Each row is a point on a tangle of strands that fork, close into loops and nearly touch. The rows are in no order.
In the rows, zero is written as 128.
Two points are linked if the straight distance between their rows is under 98.1. Some points are linked to none.
reda: [118 146  75 121 104 177 139 114  85 175  50 179 127  90 121 198  89  93
 124 137 106  73 188]
deve: [ 75  86 119  88 150 133 135  66 127  79 148  97 186 153 124  92 117  99
 157  94 135 135 126]
Filog: [119 141 131 122 120  92 178 177 142  90 158 180 141 118 173 112  81 118
  89 120 101 160  97]
Zuzi: [133 123 124 169 132 159 143 116 102 113 103  63 117 116  83 129 136  94
 159 158 143 115 146]
Gabik: [146 138 128  86 146 110  79  93 165 150 137  85  60 176 141  93 168 151
 148 131 181 109 146]
pefa: [173 180 126 129 148 123  67 115 103 190 122 123  58 139 137 154 178 163
 161 157 137  82 161]
movu: [124  76  92 113 168 132 103  65 155  83 122  95 115 151 101  67 151 115
 156 157  98 133 145]
gulet: [139 170 145 149 132 135 138 138  93  92 106 106 121  81 127 134 119 116
 130 117 117  81 157]
suzek: [119 137 123 131 115 148 165 116  74 102  94 157 185  60 153 159  90 105
 126  98  95  98 155]
zumem: [158 120 138 136 114 152 140 126  80 126  94 155 174  74 130 163  88 126
  99 116 117 106 163]
nog: [ 92 125 144 136 130 133  87 121 155 181 148 133 115 167 103 138 195 142
 119 116 148 140 101]
kure: [119 152 114 151 120 151 114 133 116 180 122 172 101 122 116 181 158 114
 128 141 109 135 117]
sar: [142 105 136  59 156 126  98  75 163 104 133  77 124 163 131 103 154 157
 115  75 177 114 151]
panem: [121 156 141 139  83 151 141 145 103 182  81  97 107 123 134 162  83 128
 124 116 175  92 140]
zesu: [ 84 116 147 152 124 127 162 137 143  79 138  68 148 142  81  87 121  88
 138 120 135 134 105]
Zozu: [ 57 163  78 139 121 145 186 117 111 114 106 130 143 108 157 182 116  67
 152 110 124  94 111]
rizu: [145 115 176 160 130 137 160 148  97  74 137 112 159  82 108 104 127 135
 117 108 111 125 131]
vub: [174 129  93 174 120 164 126 144  87 144  80 131 103  97  80 142 111 111
 138 192  89 119 179]
kon: [120 123 121 110 160 121 106 109 153 140 154 139 128 150 129 145 171 128
 115 116 129 148  92]
rilu: [137 126 128 121 133 112  93 130 151 201 152 179 101 160 150 145 167 162
 132 161 131 162  83]
gab: [ 44  97  44 109 161 128 128  48 141  77 125 114 137 144 121  83 139  75
 184 128  64 127 138]
varan: [108 166 142 169 124 136 128 152 126 135 138 155 102 103 104 147 147 118
 107 121 103 136 113]
kerel: [149 132 102  96 144  98 139 112 143  90 162 187 163 116 199 153 125 131
 111 103 113 135  99]
nos: [150 112 115 124 140 130  99 111 151 157 124  88  82 176  97 111 167 126
 163 178 148 125 127]
zik: [161 160 202 107 115 105 101 187 122 150 147 161 101 125 157 125 131 193
  85 104 139 126 136]
som: [103 102  89  89 136 123 116  90 177 185 155 138 134 188 152 156 144 127
 133 132 152 163  53]
kar: [162 137 122  70 153  99 125 109 160  94 159 132 154 151 191 117 125 164
 109  87 166 143 105]
rez: [148 164 162  87  79 151 110 183 114 197  80 150 105 122 114 132  68 140
 101 118 152  83 189]
kan: [147  98 127  73 144 127 100  70 168 123 119  57 101 172 139  94 145 154
 144 110 183 118 146]
Rig: [100 147  95 122 127 136 168 107 115 120 117 127 142 123 152 165 105  91
 134 113 143 109 120]
dipuv: [164 149 127 150 122 116 136 152 117  97 132 174 103  83 145 125  99 128
 101 145  76 141 140]
zefu: [153 122 150 157 133 148 129 126 128  95 112  46 100 131  73 102 162 120
 156 163 141 118 159]
zim: [174 149 148  84 140  91 101 143 160 132 164 152 117 149 194 126 128 165
 112 111 159 136 106]
peto: [197  72 137 126  96 158 104 167  86 180  92 171 155 122  89 141  90 162
 102 167 110 141 167]
Radif: [ 66  77 107  99 137 127 151  85 144 109 145 102 206 159 119 115 113 114
 142  79 157 161 105]
Tel: [ 69 148  90 161 124 168 171 116  96 136  96 152 153  96 120 203 137  75
 138 132  99 102 124]
Lado: [160  84 157 112 125 117 112 140 151 169 147 126 142 169 130 138 146 168
 121 141 175 175  86]
Vapek: [137 178 111 120 133 114  73 109 150 154 140  89  47 163 143 119 172 124
 162 145 159  77 153]
tego: [165  92 155 133 123 117 123 158 132 159 146 155 131 156 124 127 133 173
 109 150 146 175  97]
vima: [128  89  98 118 152 115 151  94 145  78 157 138 170 125 140  92 124 100
 153 133  88 160 102]
Nemib: [127 131 144 121 143  91 145 119 133  36 179 153 184  96 179  77 122 116
 129  94  99 132 126]
Zomaf: [118 111 165 154 130 128 167 144 116  85 125  84 167 106  90  95 124 121
 126 110 126 129 113]
bot: [186 154 158  80  96 133 102 166 100 189  93 137 108 138 146 135  71 177
 116 132 177  97 190]
Mopo: [153 128 112 128 138 125  86 117 149 181 144 131  85 152 134 134 163 133
 162 177 137 141 100]
Babip: [114 122 207 160 111 139 135 187 114 157 121 110 118 116  81 128 152 162
  94 116 136 134 113]
sesev: [108 111 120 132 157 140 106  90 154  92 132  75  92 145  81  73 170 113
 131 135 122 123 150]
reg: [ 28  72  68 100 154 148 114  21 118  86 133 105 168 142 116  92 133  83
 178 114  85 127 157]
bora: [176 105 108 175 141 126 128 145 139 104 130 129 126 115  94 107 138 122
 136 197  84 156 126]
lufot: [193  86  86 152 157 125 119 109 149 103 135 113 111 123 116  94 142 117
 166 195  79 141 109]
vepa: [168  91 146 123  95 156 120 160 102 192 100 165 146 129 111 158  91 159
  95 146 142 147 144]
Fasu: [ 88 113  71 142 135 156 179 104  83 121  95 181 184 101 160 197 126  78
 143 144  92 124 125]
talut: [150 108  95 152 136 155 119  96 132 138 121  79 116 148  96 135 146 101
 176 179 142 116 131]
gamu: [124 123 125 140 125 140 153 128 108 126 113 129 154 119 134 144 106 111
 124 119 148 132 121]
Sug: [113 107 143  59 154 121 101  71 155 111 132  84 158 152 142 101 139 169
 110  42 188 118 136]
Pode: [146 105 108 126 119  98 171 152 141  98 147 176 162 126 182 117  77 132
 109 154 111 172  86]
mifal: [204 133 118 154 127 105 127 152 118  82 137 177 113  73 140 121 114 143
 104 153  76 116 159]
vaf: [167  71 113 111 113 115 169 148 135 105 134 137 183 135 187 125  64 150
 112 142 152 170  95]
gapug: [154 111 108 155 132 142 100 131 120 207 113 176 102 134 108 172 155 131
 137 183 102 138 120]
ropib: [119 145 152 136 123  96 145 174 158  99 164 168 124 133 144 110 122 140
  85 123 100 162  86]
donu: [132 107 141 130 144 138 126  93 140  78 106  36  91 138  77  69 166 111
 149 145 133 105 174]
pugit: [123 107  97 121 151  86 143 111 154  44 169 170 176 114 163  93 131 103
 143 118  60 142 110]
lefef: [139 122 151 152  94 117 155 203 136 148 122 129 100 152 119 105  87 140
 110 177 136 178 109]
bil: [198 154 136 124 141 113  85 135 112 132 142 170 101 108 159 144 139 157
 114 140 109 114 141]
Zasu: [ 99 126  86 132 140 146 173 109  92  88 108 177 181  80 180 167 111  81
 146 135  91 112 141]
Dod: [114 146 192 162  98 138 139 183 125 173 114 104  87 129  84 119 131 146
 113 120 156 119 125]
dalu: [161 118 145 147 119 111 161 141 107  67 145 129 178  95 147 100  90 125
 131 129 111 134 138]
modo: [121 119 129 128 145 134 112 110 142 110 144 111 126 145 103 115 161 122
 128 120 134 133 119]
gize: [129  77 120 117 123 121 193 134 114  98 139 119 217 128 166 130  68 135
 130 109 161 171 108]
gul: [149 177 136 139 107 151 137 160  96 133  92 133 108  94 130 143  82 127
 112 129 118  87 170]
maba: [ 68 203 113 133 106 134 149 120 128 149 113 125  91 113 149 180 139  90
 127  93 141  81 119]
pava: [ 30  76  82  87 145 125 130  45 124  79 142  96 175 158 127  69 108  98
 163  93 114 136 148]
kagat: [115  90 123 101 123 133 118 113 160 178 151 116 159 183 137 152 138 150
 131 126 180 175  71]
toda: [ 54 178 134 153 147 119 141 121 129  52 133  90 124  80 108 100 141  80
 157  85  93 100 146]
Kof: [164  92 130 130 131 134 136 118 110 139 124 131 167 124 133 160 109 139
 119 124 146 146 122]
leker: [ 31 185  87 140 120 135 160 106 134 128 108 140 104 129 160 184 148  73
 135  94 127  86 106]
tepe: [ 92  94  68  96 166 117 118  41 156  74 131 103 130 146 132  69 126  97
 170 139  96 122 142]
mado: [172  93 163 139  93 118 126 195 132 172 136 155 113 152 127 122 117 168
 110 172 128 168 116]
reze: [109 162 134 157 136 131 145 122 113  67 128 102 129  80 117 119 136  87
 140 120 104  99 144]
Tepag: [178 131 159 116 105 139 107 161  98 189  95 153 121 136 133 141  93 169
 110 139 154 134 156]
paga: [152 192 122 132 157 110  56 141 116 172 138 155  50 117 131 153 184 157
 148 157 105 104 146]
safov: [ 89 101 151 112 133 124 169 126 130 106 151  96 199 148 113 119 115 123
 131  80 153 142  87]
sezib: [151 175 109 119 138 131  55  79 135 174 129  99  70 147 138 161 195 139
 158 132 166  75 159]
Bodim: [ 98 124 126  59 146 119  97  75 161 138 151 116 148 155 152 146 150 149
  96  52 181 129 113]
datu: [112 155 180 169 124 139 122 163 117 140 129 127 123  84  76 146 157 148
  96  98 107 119 113]
beti: [125 156 152 106  80 153 124 158 101 206  75 139 116 113 123 165  71 132
 103  99 154  87 167]
razen: [ 81 149 171 169  91 130 119 176 140 183 125 105  80 154  84 123 168 134
 137 144 153 141 105]
Lub: [ 65 148 123 166 118 128 165 137 138  94 127  78 120 135  79 104 126  78
 142 124 127 132 122]
nud: [152 141 159 148 101 119 146 197 126 137 113 108  82 136 118  99  88 149
 114 175 137 143 148]
vasug: [163 116  96 151 138 125  95 138 143 211 125 155  81 155 124 138 159 148
 181 213 105 157  99]
Gemi: [120 124 101  61 154  86 133  95 162  80 164 161 182 147 204 116 115 127
 126  82 136 151  93]
zefat: [ 90 143 180 147 117 127  97 151 140 180 150 118  98 151  91 135 192 154
 119 104 152 129 108]
kamin: [135 204 152 144 108 124 123 198 119 131 112 140  68 106 115 117  87 129
 106 133 123 100 163]
Zikek: [179  85 140 132 106 145 135 134 101 147 107 157 185 104 132 161  96 157
  93 125 139 142 134]
Vis: [173 104 126 170 127 153 138 148 111 137 111 114 114 118  91 144 126 132
 135 195 103 149 142]
Vutam: [188 148 159 103 126 104  89 151 123 163 153 169 111 140 171 142 127 179
 113 120 152 127 124]
Zemo: [154 169 152 161 110 119 117 189 115 113 121 156  74  98 110 121 116 147
 103 140  85 128 156]
Keruz: [108  90 115  88 139 131 116  74 167 167 142 108 169 172 118 141 156 139
 119  87 178 148 100]
gedo: [ 37 155 112 167 136 129 152 126 148  68 133  90 131 114  81  98 145  73
 148 103  87 120 133]
Sumib: [ 90 153 141 150 137 101 132 155 151  98 163 151 129 117 106 120 160 126
  91  98 101 145  96]
Lopin: [160 157 189 132 101 110 112 203 118 135 136 172  87 104 127 106 114 181
  80 126 111 133 144]
neran: [ 95 182 127 147  97 151 141 130 110 177 102 112 106 126 135 167 105 100
 128 110 158  88 132]
Botib: [144  99 144 126 134  90 160 140 130  53 166 139 198 103 162  83 108 132
 126  97 119 143 119]

A piece is all that can be reached along the links. How many separate loops has the piece of each point below (a circle has one, a figure eight two, a Y none), and how many tips (points with one link)?
gul: loops 0, tips 4
bot: loops 2, tips 1
gize: loops 1, tips 3
sar: loops 0, tips 3
Vis: loops 0, tips 2

A fork is a point with three links, a tip a point with one. Leave the first point through the second and follow the links. Name the first fork or tip that comes.
kon, nog: varan
beti, panem: Zozu
movu, tepe: safov
Zemo, kamin: vima
paga, pefa: kagat
leker, maba: vepa
